Points on a hilly landscape, in no order, each with its height.
From any point a ball takes the steepest step (drop divided by distance) to one of its 4 nearest points. It stops when none of these is lower. Distance is the straight distance between rows; heights are no part of it.
dadu (h 49.1): [  1   7  -5 -31 -16 -20   1 -13   1  37 -44  19  -4  35 -42  -6 -27 -40
   1  10   2]
Ris (h 32.2): [  7 -24  30  36  21  20 -41  25   4 -17  32 -11  -9   4  37   9  26  56
  28  19 -20]
lunav (h 20.4): [-35  11 -12  15  22   8  -4  25 -53  -3  -9  20  11  30  55  24  30   8
  -6  36 -11]
Toki (h 27.4): [-12  21 -39  20   8  -2 -12   0 -38  18 -12  -2  -7  28   7   9  24 -21
   4  -5   2]
rodif (h 35.1): [  9  -9 -12  -4  -2  -5 -25 -19  57 -21   5   0  40 -19  -2  43  -2  -6
  36  -4 -17]
nofi (h 25.3): [ -5   3 -25 -20 -24 -15 -13  -6 -19 -10 -22  19   2  12 -17  -4   5 -20
   8  21  -4]
Kuni (h 49.2): [  3 -22  20 -10  17  17  -1  16   7  -6   8 -23  -1 -51  33  -6 -39  66
   2  24 -25]
Bil (h 38.9): [-14 -23  19  22  12  20 -33   8  31  -8   9  10  -5 -10  26  10  -4  40
  40   3   1]
lunan (h 21.7): [ 24 -31  -3  12 -25  -7 -38 -13  22  12  32  -1  75  45 -31  23  28 -23
  -3 -14 -13]
lozos (h 26.7): [ -3  29   8  -2 -17 -16 -19  13  11  10 -39  22  32  -9 -36   7  18   5
   5  63 -64]
lif (h 17.7): [ 10  16  -4  -8 -15  11  45 -18  -8 -21  28 -24  15 -20 -41 -38 -13 -22
 -16 -25  18]
Pibig (h 31.3): [ 33  -9 -19 -17   6  -4  21  -7   1  11   6 -11 -17  27   2  -1  -5 -24
 -30 -55  40]
Bokam (h 29.7): [-14  16  -8  29   2   1 -21  -4  25 -14  27  -2  19 -17   0  30  18   6
  23  19 -29]
Gapot (h 31.4): [ 13  19  -8 -17  15  10  28  -4 -18  23   7 -15 -13   2  21  -9 -11 -20
 -34 -48  32]
foro (h 46.3): [ 17  14  13 -26 -21 -43 -38 -35  54  25  -9   9  38  -5 -56  32  -6  -9
   1  13 -47]
Vokeb (h 23.7): [  6  28 -10  -6   7  -5  49 -17 -33  -5  -6 -12   7 -14 -27 -31 -29 -20
 -29 -23  16]
sep (h 25.1): [ 28 -38  -5  13  16   4 -14   0  25 -12  13  15  13  25   8  22  22 -11
  11 -49  11]
Nidet (h 32.6): [  5  -5 -35  -8   9 -11  -9  -4  -8  14   7  14  -3  32  14   5  23 -29
 -19 -50  31]
Kul (h 40.1): [-12  10   7 -21 -24 -12   9 -20 -16  -7 -29  18  -7 -39 -16  11  12 -11
  -2  27 -28]
pupo (h 36.8): [ 17 -34   3 -17 -21  -2  13 -38  35 -18   8 -25  44  -3 -25  31 -27 -18
 -11 -41  21]
san (h 37.7): [ -4  23  -5  -7  12   9  38  -1 -27   7  -3  -8 -28  -3   9 -19 -18 -18
 -26 -35  37]
gofof (h 36.2): [ 22   7  12  -9 -44 -16   8 -31   9 -21 -16 -13  27 -25 -53 -26 -22 -26
 -15  -6   2]
vemu (h 46.5): [-13 -14  30  -1  23  27  21  24 -33  17  33 -43 -44 -40  41 -38  -9  45
  -1  10 -26]
Daza (h 51.0): [-39  35 -51  10  11  -4   2   8 -42   7 -31 -23 -53  27  18   7   3  48
   5 -24  60]
feze (h 6.0): [-10   1   6 -12  -6  -4  44  -9   4 -19  21  -8   8 -20 -19  -9  -6 -23
 -24  -3  19]
vulip (h 40.7): [ -4  27  28 -12 -43 -15  -7  -4  15  32 -28  13  28  16 -73   9  -4 -28
  -1  23 -36]
Leso (h 19.2): [-31   5 -10  33  20  24  -8  40 -42   2  13  19   5  27  36  13  20  12
  14  46 -17]
Begom (h 27.0): [-47  28   2  27  -9  28 -15  23 -28 -22  -7  23 -15 -36   7  -2  20  12
  24  64 -25]
dokaz (h 32.0): [  9 -10  23  43  23  18 -39  20  24   0   7  11   6  -8  29  24   5  52
  45  21 -16]
vede (h 29.8): [ -8   6   1  12   9  -3 -31   1  54 -19   6  19  19 -18   4  51   2   9
  46  -5  -7]
sakek (h 52.0): [  1  26 -17 -36 -14 -41  11 -36  -6  24 -48 -19 -12  42 -16 -12 -21 -22
 -15 -13  37]
Renon (h 19.6): [ 10 -19 -20  13 -20  -7 -32 -14   3   4  22  -2  56  46 -20  12  21 -19
  -1  11 -14]
zolez (h 18.8): [-14  16 -10  18 -12   3 -15  10 -36 -14  -5  11  41  38   1   9  14  -4
   5  49 -30]
Desa (h 28.8): [ 12  -9  -2  28   2   2 -25   0  28  -5  25  22  54  31   1  55  24   2
  36 -27  -8]
Sevis (h 19.8): [ 25  25 -20 -15 -34  19  34 -26  13 -16  26 -27  12 -37 -65 -31   4 -25
  22 -48  13]
gavo (h 34.5): [-31  11   1 -15   5  16  15   3 -22 -15 -25  24 -43 -32  21  -3   8 -12
  -3  25   6]
Nem (h 28.3): [  2  16 -25   7   7 -21 -16   9 -29  23 -32  -6  -7  55   4 -12  14 -24
  16   3   6]
radok (h 24.5): [-34  27 -32  33  19   4 -12  16 -39  15  -1   3 -15  27  32   8  10  -7
  18  24   3]
rem (h 42.7): [  6  17  34  10 -19  25  20  -8  45  -5  39 -27  10 -37 -26 -12 -25  31
  18 -28   9]
ziki (h 42.9): [ -8  -2  22   2  20  27 -15  25  -2 -11   6  24 -33 -21  26  -3  14  31
   8  45   7]
bimid (h 44.5): [  8 -28  38  -4   5  25   2  14  14  -9  16  -7 -15 -34  30  13 -18  65
   7  -8 -10]
nebat (h 47.2): [-31  -3   6  -6  32   7  17  18 -49  30   6 -21 -68 -19  41 -45 -18  42
 -29   5  17]
fodo (h 55.3): [  2   5  28  -9 -31 -33 -19 -38  60  30 -34  16  30 -22 -74  32  -1 -20
 -20   2 -40]
lon (h 49.0): [ -7 -23  16   3  28  24 -26  38   2  -7  11   7 -30 -33  31 -10  12  65
  19  34 -11]
ninen (h 40.9): [ 21 -20   7 -21 -44 -19   5 -37  30 -20   9 -12  39 -11 -46  -8 -25 -39
 -27 -16  -8]
pimo (h 20.7): [-31  -3  -5  38  13  35 -11  37 -28   2  15  27 -35   0  32 -12  20   3
   2  37  -2]
vog (h 36.1): [  2  -7 -21 -25  -8 -14  12  -9 -17  -1 -19   1 -24   1  -3 -15 -15 -29
   7  -1   3]
kab (h 47.3): [ -4   0  25  13   5  23  20  19  -8  -3  21 -44 -15 -43  20 -26 -23  48
   3  22  -7]
fufug (h 28.4): [-14 -11 -11  -1 -12   7  11  -3  -7 -17 -15  24 -18 -20   8   5  14 -11
   9  22  -3]
Mafo (h 25.7): [ 12 -28  10  -5   5  12  -2  15  12 -13  19  23 -11  -1  15   2  33 -11
   1 -30  32]
niku (h 46.0): [-11  11  43   0   4  21  29  26 -30  -2  15 -19 -50 -47  17 -32 -21  52
 -13  43 -12]
fuba (h 48.0): [ 14 -48  29  34  42  10 -38  32 -24 -21  16  -1 -20  39  51 -18  26  63
  27   3 -29]
fesil (h 54.3): [  0   7  -5 -26 -23 -34  21 -22 -32   8 -38 -14  -5  13 -27 -25 -42 -32
 -18   0  10]
kavo (h 51.8): [-32  28 -33  -7  23 -10  31  22 -40   6 -16 -13 -46   7  14   5  -1  19
 -19 -32  50]
Fuz (h 34.9): [ 37 -43  20  -7  -7  -9  21   1  32 -12  19   7  19   4  -1  18  -5 -18
   0 -58  36]
Pesu (h 43.3): [-14  12  33 -10  -8  24  28  11   0  -8   9   1 -18 -41  24  -6 -19  15
 -27  29   6]
pagu (h 25.4): [ 26 -41  15  39  31  28 -25  27 -10  -1  20  15 -20  30  22   3  30  18
  -1 -15  14]
kebi (h 50.0): [ 46  -4 -22 -22 -14 -14  25 -35  -2   4  11 -32  22  31 -23 -25 -14 -43
 -38 -43  32]
Tose (h 18.1): [ 34 -11  13  -8 -11   4  24 -22  22 -19  40 -10  22 -14 -34 -17  -7 -33
 -25 -48  23]
zene (h 22.4): [ 38 -19 -15   1   3 -16 -11  -7  17  -6  22   5  13  26 -13   6  27 -39
  -5 -33  26]
nebik (h 41.4): [ 12 -11  19 -11   5  19  15  15   7   4  10   5 -22  -8  21 -11  -1 -15
 -19 -11  22]
luro (h 36.0): [  6  16   8  -6 -25  -8 -13  -4   8  25  -9  27  34  43 -57  -8  -4 -33
   4   5  -9]
vaze (h 25.9): [ -3  13 -41 -13  -4 -34 -11  -5 -18  35 -29 -11  -9  38 -27  -9   2 -20
  17  -1  26]
Sarat (h 48.9): [ -8   5 -32 -30  21 -16   7 -10 -40  15 -32  -5 -28  -2  17   2  -7 -10
 -13 -26  44]
kepo (h 65.6): [ 15 -21  11   1  36   2  22  36 -11  21  24 -10 -40  10  30 -34   0  47
  -6 -31   4]
lutof (h 66.5): [ 34  11 -15 -25 -12 -18   6 -19  12  38 -39 -41   3  32 -17 -16 -34 -18
 -31 -63  47]
gezu (h 18.2): [  1   0 -29   3  -9 -11 -17   5 -26  20 -16  12  26  39 -33  -8   6 -31
   8  30 -20]
sosez (h 34.3): [ 12  18 -10   7  37   5  34  17   0  34  20 -24 -46  20  13 -19   4  14
 -27 -41  31]
mege (h 46.1): [ -1  14  -1 -30  21 -25  -6 -37  72 -15 -11   4  34 -37  11  40 -27 -11
  38  -4 -30]
beku (h 44.8): [-27  26   1  -1  11  -2  17  15 -32  -2  -4   7 -31 -14  16 -14 -10   2
 -23  -6  27]
Fatud (h 47.0): [  9 -13   8 -30   9 -47 -26 -49  65  -5 -15 -14  53 -35 -40  22 -41 -25
  21  -5 -42]
gog (h 41.5): [-35  28  38  -2  16  21  46  21 -45  -2 -10   5 -30 -45  29 -26  -9   8
 -15  27   5]
Bev (h 26.6): [ 14 -14   5  12  -8  12 -14  12  29  -7  17  21   5  15   4  18  24   5
  16  -6  10]
kuru (h 32.1): [ 44 -15  14   3  21  16  15   6  23  -2  23   0 -28  18  12   2   5  -5
 -22 -61  30]
fir (h 23.1): [  6  14  12  -4   5   6  28 -28  35 -42   0 -17  37 -34 -33  -8 -28   6
   2 -19 -17]
mut (h 53.2): [-13  25 -60  -5   0 -20  -3  15 -22  24 -27 -22 -45  26  23   1  19  15
  21 -15  57]
Zoze (h 43.2): [ 14 -13  27   9   2  27  38   2  -1   0  21 -29  -6 -16  12 -14 -23  13
 -17  -6  20]
biga (h 18.7): [-16   5  -8  34  -1  16 -23   6  -3 -21  16   5  52  16   4  33  29  -5
  -1  35 -31]
tiso (h 59.2): [ 20  18   6 -30 -17 -31  26 -27  -5  17 -42 -39  -5  18 -48 -43 -45 -34
  -4 -18  23]
tos (h 29.9): [ -5 -20 -16 -20 -25  -1 -12 -19   5 -13   4  22  29 -20  -1   4  14 -15
  -3  -1   9]
Ratot (h 49.9): [-12  25 -34 -28  15 -21  23 -11 -23   7 -29 -19 -38   8   7  -2 -25   2
 -15 -30  36]
relo (h 13.1): [  9  11  -1  18 -15 -19 -22   7  -1  20  -7   8  56  57 -17  -1  -3 -33
 -13  23 -10]
Zoto (h 48.5): [-54  34   5  11  27   1  48  25 -60  11 -16 -14 -75 -20  19 -22 -28  33
 -10  20  24]
vavul (h 67.0): [ 30  24   4 -23 -21 -20  29 -36 -16  -1 -27 -36  20  -2 -73 -39 -31 -37
 -26 -25  10]
Rif (h 42.3): [  8 -32  21  28  26  13 -22  34 -18   4  15  -1 -29  17  43 -12  26  38
  23  18  -9]
moki (h 42.0): [-12 -18  11  11  30  11 -17  16  33  14   2  16   1 -34  32  17  -8  47
  43  27 -40]
pafoz (h 22.3): [ 17   0 -30 -12  -6  -8 -22 -10  -6  23  -6   0  -5  38  -5 -12  -7 -44
  12  -9  37]
rapom (h 31.7): [ 13 -10  22   0  11  23  35  10  16   1  21 -22  -6  13   4 -12   1 -13
 -24 -40  23]
pefen (h 23.0): [-27  20 -21  51  30   9 -11  25 -55  18   3  11 -36  27  45   5  17  -2
   2  15 -10]
vudi (h 28.2): [  4   0  14  -2   3 -18  -6 -36  57 -22   1 -14  41 -49  -4  23 -41   1
   2 -35 -16]
gese (h 20.3): [ 40 -11  13 -11 -18  17  24 -29  24 -29  44 -27  26   5 -30  -9 -18 -13
  16 -64  26]
vav (h 39.6): [  4  -9  -7 -24 -31 -13  -3  -9  17 -15 -22  -2   2 -18 -25   7   1 -22
 -18  26 -19]
dat (h 49.6): [  5  -3  28  14   5  31  29  -1 -12   0  39 -62 -35 -34   5 -42  -8  48
  17   8 -11]
gomi (h 48.4): [  7  13   0 -26 -24 -19  -9 -18  15  38 -41   1  -7  54 -59  10 -12 -54
   4  -8   8]
pobis (h 28.7): [  9 -10   5 -15  10  20  16   8  15  -1  15  18 -15   9  20 -10   8  -5
  -9 -24  23]
Mas (h 33.2): [  7 -14   5 -26 -17 -12  -5 -37  29 -27   4   2  47 -22 -23   9 -19 -16
 -17 -26  -2]
likuv (h 51.9): [  7  18 -35  -8 -37 -45   6 -23  -5  16 -30 -32   0  29 -22   4 -11  -1
 -12 -34  62]
Vonur (h 36.3): [-10  13  11  -4  -2   5  42   8  -9 -26 -12   1 -19 -30 -11 -28 -10 -10
 -23  16   5]
Laror (h 11.7): [ 29  22  -3 -24 -17   9  37 -25 -13  -3  22 -34  31   6 -20 -36 -26 -47
 -24 -52  28]
boriz (h 61.5): [ 35 -16 -25 -32 -21 -26  -1 -11  12  32  -6 -13   2  42 -20 -12 -12 -49
 -27 -39  35]
zek (h 45.7): [-15  17 -33 -31  11 -17  -1   3 -43   3 -24   2 -21   6   1  -2   2 -11
  11  -8  30]
kitu (h 41.8): [ 20 -28  -4  -9 -18 -15 -33 -19  49 -12   4   3  54  -2 -26  49   7 -10
  15 -22   7]
Vokod (h 22.6): [ -8 -10  27  52  13  16  -6  19 -23 -12  39  14  29  27  54  30  28   4
   1  10 -29]
Seto (h 33.9): [ 25 -10 -16 -20 -28 -19 -25 -22  35 -15 -16  14  37  -2 -40  15   4 -16
  -3   0  -7]
Mituf (h 50.5): [  0   8  23 -28 -36 -29   2 -22   2   5 -53  13  15 -24 -54   3   3 -30
  -4  27 -30]
geno (h 17.4): [ 26 -14 -11  -4 -24 -18 -11 -13  11  17  -2   3  23  38 -23  -8  10 -44
   4 -13  16]
tad (h 31.5): [ 19 -22   1 -15 -39  -3 -24 -17  28  37   8   9  24  39 -57   2  -9 -41
 -10   2   3]
Deg (h 28.5): [  1 -27  -1  -7 -26  -1  15 -15  34 -14   7  11  29  -6 -11  17  -6 -15
  -4 -24   1]
lin (h 47.7): [  4 -24   2  -5  45  15 -40  37  22   0 -11  -3  -8 -52  47  14 -21  75
  42  31 -28]
savok (h 32.3): [ 27  -6  27   8   4  20  51  -4   4   3  52 -48  -2  -6 -21 -25 -14  -5
  -6 -40  16]
kofa (h 29.6): [-14  17  -9 -18 -45 -18  -5   2 -12  -4 -30  30  11  13 -31  13   8 -18
  10  33 -21]
vobuz (h 33.1): [-21  18 -15   6  18   4  -5   6 -35  12  -6  31 -29   9  11  -9   5 -19
  -4   7  20]
deliv (h 19.5): [-14  20 -13  22   7   6 -17   8 -20  -8   4  14  41  -1   0  13  22  10
   6  49 -47]
Deza (h 20.2): [-44  -3   4  48  22  19 -20  29 -10  -7  15  22  14   3  29  22  26  31
  17  55 -43]
far (h 41.0): [ -3  -5  13 -32 -41 -24  -6 -32  22  29 -20  16  20  25 -57   4 -25 -46
  -4   3 -12]
Damav (h 17.3): [-14   5 -10  36   3  10 -12  15 -34   5   1   9  32  32  23  14  23 -12
  -3  21 -20]
basaf (h 19.7): [-20   5 -20  14   2 -15  -8  22 -40   4  -4  -7  44  55  25  26  10 -20
 -24  38 -18]
pevo (h 24.7): [ 32 -15 -16  26   4   7  -9   5   4  -5  11  11  -1  27   3  -5  40 -18
   0 -28  23]
lof (h 44.4): [ 15 -22  28 -11  -1  17  -2   7  13 -15  21  12   0 -22  20  -1 -15  23
   3  -4  14]
duman (h 20.9): [-29   0  11  44  31  15  -3  23 -35  12  35  24  -4  28  54   9  21  13
  -5  25 -24]
did (h 42.8): [ 11 -19 -12 -31 -19 -24 -38 -25  43  -8   5  18  41  -1 -19  44 -15   2
  27 -11 -20]
dalo (h 45.8): [  1  -2   7 -31 -18   1  26 -34 -22  -5 -32  -8  -9 -35 -31 -24  -8 -22
 -14  23 -10]
kube (h 14.6): [ 25  -3  -8  18 -12 -19 -18   7   0  22   2 -13  41  50 -26  -9   6 -58
  -4  -1   0]
gama (h 33.5): [-11  36   3  11  -5  15  38 -14 -29 -14   2  -7 -12 -34 -26 -27  -8 -12
 -12  -3   1]
nazos (h 67.6): [ 41 -23  20   2  21  11  18  10  -2  16  24 -19 -34  26  20 -23  -1  27
  -6 -42   5]
Tep (h 27.6): [  9 -15 -20 -15  -4 -12  11  -5 -14   4 -10 -18  -8  -1   0  -2  -8 -30
 -27 -20  27]
Danum (h 22.7): [ -9   8 -11  -5 -10   3 -21   0   7 -16 -16  20  -9 -34  -7  13  27   7
  17  34 -30]
sot (h 25.2): [  6 -28  46  53  27  12 -25  30 -28  -6  46  12  10  37  57  23  26  45
  14  25 -42]
zare (h 46.2): [ 14 -19   5 -23 -42 -32 -29 -49  50   9  -6  10  31  -7 -48  15 -12 -27
 -17   9 -27]
Gileb (h 50.4): [-34  22 -27  13  23   7 -16  19 -40  17 -18 -16 -50  23  29  -8  10  33
   2 -10  38]
paz (h 24.6): [  8 -22 -12 -11 -14   3 -16  -5  26 -15  22  15  27   3   2  15  22 -22
   5 -20  -2]
ruba (h 32.9): [-24  11 -20  11 -10  17  -8  12 -33   3  -5  25  -4  -2   3  -1  36 -15
  13  29  -2]
Lobin (h 30.1): [ -6  12 -17 -19  11 -16  -4  -9  41 -33 -28   3  21 -40   5  33 -19 -16
  18  33 -33]
tem (h 26.9): [-30  14  -4   2  14  -4 -21   7  35  -6   2  24   6 -33   9  26   6  13
  42  42 -35]
Ket (h 48.1): [  5  -5  49  13   7  14   8  12  19  -6  31 -29  -5 -40  19  -6 -28  39
 -18  -1   3]
Gode (h 22.9): [ 11  -1  -6  -5  -6  15  19  -9  -8 -11  16  -9  13 -18   5 -23 -10 -13
 -31 -18  40]
beguz (h 47.4): [-35  33   2  -3  28  -2  10  40 -43  21 -17   5 -65   0  38 -18 -22  40
 -11   9  35]
dor (h 23.8): [-30  13  -3  29   3  25  -8  20 -12 -11   1  25 -20 -18  21   4  12   9
  17  55 -26]
bar (h 21.8): [ 15 -20 -23   2 -19   4 -15   4  -4   2  -4   7   9  17 -11   3  16 -25
   7   5   4]
Tutin (h 57.0): [  2 -26   9 -19  37  20   1  43 -26  26   2 -13 -55  13  35 -29  26  54
  -2   4   3]
Lafa (h 24.0): [ -7   1  22  43  33  15 -16  21 -12 -21  32   3  27  15  31  17  23  13
  14  43 -35]
sufom (h 53.3): [ -3 -18  28  -1  19  18 -10  23  29 -14  19 -13 -20 -35  32   8  -2  56
  21  29  -3]
Tifuz (h 32.5): [ 22 -20  20  -4 -10  28  24   7  22 -10  12 -23  13 -12   6  -5 -27  14
 -11 -26  17]
nad (h 22.2): [-52  20  -4  29  -4   7  -5  28 -55 -17  -7  14  21  -3  36   7  19  11
  -6  53 -53]
Tabo (h 37.8): [  5   3  -3 -19  -6 -38  -1 -41  55 -33 -16   0  39 -35 -33  29 -29  -9
   2 -15 -29]
goki (h 44.2): [-18  22  17   3   7  23  36  13 -37   7  18 -28 -32 -30  25 -51 -23  24
 -22  13   8]
redal (h 19.1): [  7 -13 -16  12 -11   9 -27  -5   0 -18  26  11  46  26 -12  11  24 -13
   8  18 -15]
Rerup (h 51.4): [-14  11 -11  -8   4  -9  40 -24 -26 -11 -18  21 -25 -19  10 -24 -14 -33
 -24  -1  13]
kemag (h 48.7): [-12 -12  -5  34  48  17 -10  49 -30  32   3  12 -52  20  35 -18  38  28
   2   4   4]
Kidiv (h 55.1): [ -5 -16   9 -22 -34 -15   9 -32 -17  -4 -20  -7   4 -21 -27 -18 -30 -33
 -22   2  -5]
velat (h 53.8): [  8   2 -18  -6 -21 -40  -3 -38  22  36 -34 -13  -5  51 -35  -2 -12 -31
 -12 -40  37]
tunu (h 66.4): [ 12  45   5 -30 -31  -9  43 -13  -9  14 -31 -35  17  -9 -72 -36 -32 -31
  -3 -18   8]
rinu (h 38.2): [-11  30   5   7 -22   1 -24  -2  24  22 -17  14  49  65 -59  14 -11 -61
 -17   1 -16]
vem (h 34.1): [-25   7   1   7  20  12  -2   8  31 -29   7  22 -14 -28  33  10   0  28
  21  46  -9]
senal (h 55.6): [ 13 -32  25   6  40  13 -14  29 -17   7   9   6 -30   1  28 -20   9  52
  -1  -4   3]
Dipu (h 35.9): [ -5  -6  22  11  17  12  -3  29 -13   3  14  18 -50 -11  40 -18   9  21
  -9  15   0]
kaz (h 34.2): [  6  -1  19 -13  -1   4  15 -18  30 -30   7   1  16 -38  -7  -3  -6   7
  -8  -7   4]
fepa (h 51.6): [-15  11 -31  12  37  10 -16  15 -32  15 -24   9 -37  18  20  -5  31   0
   9 -30  39]
zusi (h 48.8): [-16  16 -18  23  42  -6   0  27 -29  25 -16   4 -61  23  36 -28  13  42
  -3 -44  25]
dukel (h 48.2): [ 18 -46   0 -14 -28 -18 -21 -25  50 -10   5  20  47   8 -28  28  14 -23
  25 -50  16]
befo (h 20.8): [-27  21 -14  14 -24  -2 -14  -1 -17  -9  -6  15  15 -25  -8  17  29  -1
  23  51 -37]
talug (h 20.6): [ 26  13   1  -7 -27   9  22 -38  35 -38  10 -29  45 -32 -60 -13 -18 -13
  -9 -36  -1]
pipur (h 25.0): [-24  38 -11  23  -2   9  -5  13   9 -31 -20  32  -1 -41   2  30  15  21
   9  46 -46]
nir (h 24.2): [-48  12 -19  17  24  18   0  20 -47  -4 -12   4 -46  11  26  -1  25  -4
  25  19  -3]
gor (h 48.6): [-41  36 -37  13  23 -14  32  37 -30  18 -30 -17 -62  -4  37  -7   3  46
  -6 -16  47]
sur (h 49.7): [-39  34 -18  -5  18  -3  34  13 -44  -6 -24 -14 -39  -9  20 -18 -23  19
 -16  -3  19]
govef (h 25.6): [-14 -11  23  50  10  15 -28  31   3 -11  32  -1 -17  -6  35   5  27  32
  21  63 -28]
Belu (h 19.9): [ -8   8 -23  -4  -8 -14 -12  -7   1  -6  12  16  35   6 -16  29  28  -3
   5  30 -31]
Zagug (h 69.2): [ 13 -21  -6 -11  47   3  10  21 -29   3  23  -4 -61  30  44 -42  17  61
  -5 -43   0]
fivo (h 35.4): [ -2   4 -20 -24 -15 -25 -18 -27  50   4 -11   7  33 -20 -41  21   2  -3
   1  17 -49]
Gak (h 41.9): [ -3   4  14   0  -3   2   0 -29  26 -22   7  15  -5 -30  27  16  -6   2
  -5   7   1]
dulur (h 31.9): [ 29   0  -4  -3  20  -2  10  22   2  20   4  10 -19  21  16  -7  16  -2
 -14 -47  29]
rabok (h 29.5): [ 21  -9  -1 -16 -20 -29 -41 -35  48  30  23   8  66  20 -54  31   5 -13
  21 -12 -18]
bivim (h 34.0): [-13  -1  -8  -1  -9   1   5  -3 -24 -19 -17  21 -18 -40   8   4  -8   0
 -14  37  -5]
tas (h 55.5): [ 16  11  31   4  11   9   9  18  41 -18   8  -5  -5 -35  13  10 -19  48
  -9  19  -1]
rivi (h 25.5): [-39  28   5  10  25  12   1  22 -40 -13  -4  34 -50 -11  31 -27   6  12
  20  45   1]
rozaf (h 32.8): [-41  12   7  36  25  25 -28  22  20  -9  -2  16 -19 -37  19   9   7  39
  26  71 -29]
pev (h 23.6): [  6 -25  26  47  12  29 -26  21   6 -25  25  12   6  25  34  32  18  23
  23 -10   0]
gefof (h 41.6): [  0  16  13   0 -31 -19 -36 -19  45  26  -9  28  51  30 -54  10  -8 -17
 -11  10 -41]
pesem (h 24.9): [-11  20 -14  -5   4 -13 -28   0  40  -6 -12   7  11 -36 -11  38  17   4
  30  29 -51]
dipek (h 33.7): [  1 -19  13  15  15  14 -18  28  -1   5  15  24 -30 -14  34  -3   8   7
  16  15   7]
fito (h 35.8): [ -9 -12  14   4  25  -3  -9 -17  49 -18 -11  12   0 -45  24  27 -19  26
  30  -6 -10]
vad (h 33.0): [ 45 -26  21 -14  17   3  39 -18  29   1  23 -10  -2  30  -1  -7   8 -19
 -23 -63  13]
Lud (h 22.8): [  0  14 -12  -8 -31 -20 -29 -21  25  -7 -11   8  22 -12 -31  18  19  -6
  14  33 -30]
Mip (h 68.1): [ 31   2  -7 -27  -8 -28   3 -35  -5  24 -28 -31  13  24 -34 -32 -34 -56
 -30 -29  19]
Mesab (h 33.8): [-20  10  10  -1 -12  13  22 -17  -3 -18 -13  15 -13 -44  13  12   9  13
  -6  27  -1]
gir (h 38.7): [ 12  -4   0 -18 -40 -15  19 -28  20 -29   5 -12  18 -30 -11   2 -12 -14
 -26 -12   1]
vapi (h 38.1): [-17   0 -15 -21 -23  -1  16   4 -18  -4 -44  12 -21 -41 -23  -2   0  -6
  -3  37 -19]
Lomer (h 50.3): [ -1  20 -35 -15  -1 -22   1  -4 -23  17 -32 -17 -27  21  11  -7   9   5
 -15 -33  54]
sazu (h 36.5): [ 21 -17  44  -6  -2  20   1   5  33  -3  22  -3  -2 -20  16   0 -12  36
  15 -16   7]
banid (h 42.1): [-14   9  -7  -3  40  18  17  43 -25  33  -6   0 -51   8  27 -14   2  19
 -25 -11  37]
pom (h 24.1): [ 27 -24  -6 -13 -38  -5   4 -30  19   4   4   9  15  37 -28   0   0 -50
 -12  -8  13]
Funo (h 47.8): [ 10 -16  21  -3  10  20   8  18 -12  -8  28 -46 -26 -39  43 -15 -27  65
  -5   5 -21]
binak (h 60.9): [ -4 -37  19  -7   8  27   2  19   2  -3  28 -15 -32  -9  45 -10  -4  56
  18  13 -12]
pake (h 15.6): [  0   1 -27  26  -6  -5 -10  13 -16  21  -1   3  41  43  -3   7   9 -30
  -8  12 -18]
vefu (h 23.9): [  1  -9 -12  14 -14 -11 -21  11 -16 -24  12  23  13   3  -1   8  19 -23
  17   6   4]
Ziv (h 19.4): [ -7  -7  -4  37   5  -5 -19   1  -5 -10  29  -2  34  38   8   9  26 -18
  11  -9 -12]
pegum (h 38.8): [  0   6  -9  -5 -28   3 -33 -19  11  17  20  28  52  30 -49  12   4 -26
   2  13 -43]
Ripu (h 38.6): [-23  36   1 -23   7   0  38   5 -47 -23 -24  12 -34 -37  16 -11  -5 -17
  -8  22 -15]
foziv (h 51.5): [ 13   9 -32 -13 -11 -33   2 -26  -7  29 -45 -21  -1  19   4   2 -18 -17
 -16 -31  47]
riger (h 70.0): [ 21 -41  14 -17  14  18  31  21 -30   8  29 -31 -38  10  38 -20   4  49
  -1 -29 -20]
zozi (h 28.1): [  5 -19   7  23  -3  15 -18  12  40 -15   5  24  38  -1   3  37   4   4
  37 -27   5]
dek (h 64.3): [ 11 -21   4 -12  31  23  25  23 -35  19  29 -21 -57   8  31 -45   4  59
 -18 -16 -15]
Teraf (h 45.0): [-22  15 -30 -27   0 -18  15 -19 -30  -2 -40  -2 -36   9  -2 -17  -9 -16
  -8   6  29]
zisof (h 61.0): [ 14   1  36 -16 -40 -36  15 -36  14  19 -51 -12  10   3 -73 -19 -23 -55
 -28   4  -7]
mozed (h 24.8): [ 24 -26  29  52  17  16 -39  10   3 -11  23   2  18  20  34  35  17  48
  28   6 -27]
sesaf (h 42.6): [  8 -27  15 -21 -11  -2  -5 -26  53 -12   8   9  26 -20   5  29  -2   5
  19   3  -2]

For each start below, name the point where the ball stops.
sosez -> feze
pipur -> relo
tiso -> relo
tos -> relo
fito -> relo
vad -> feze
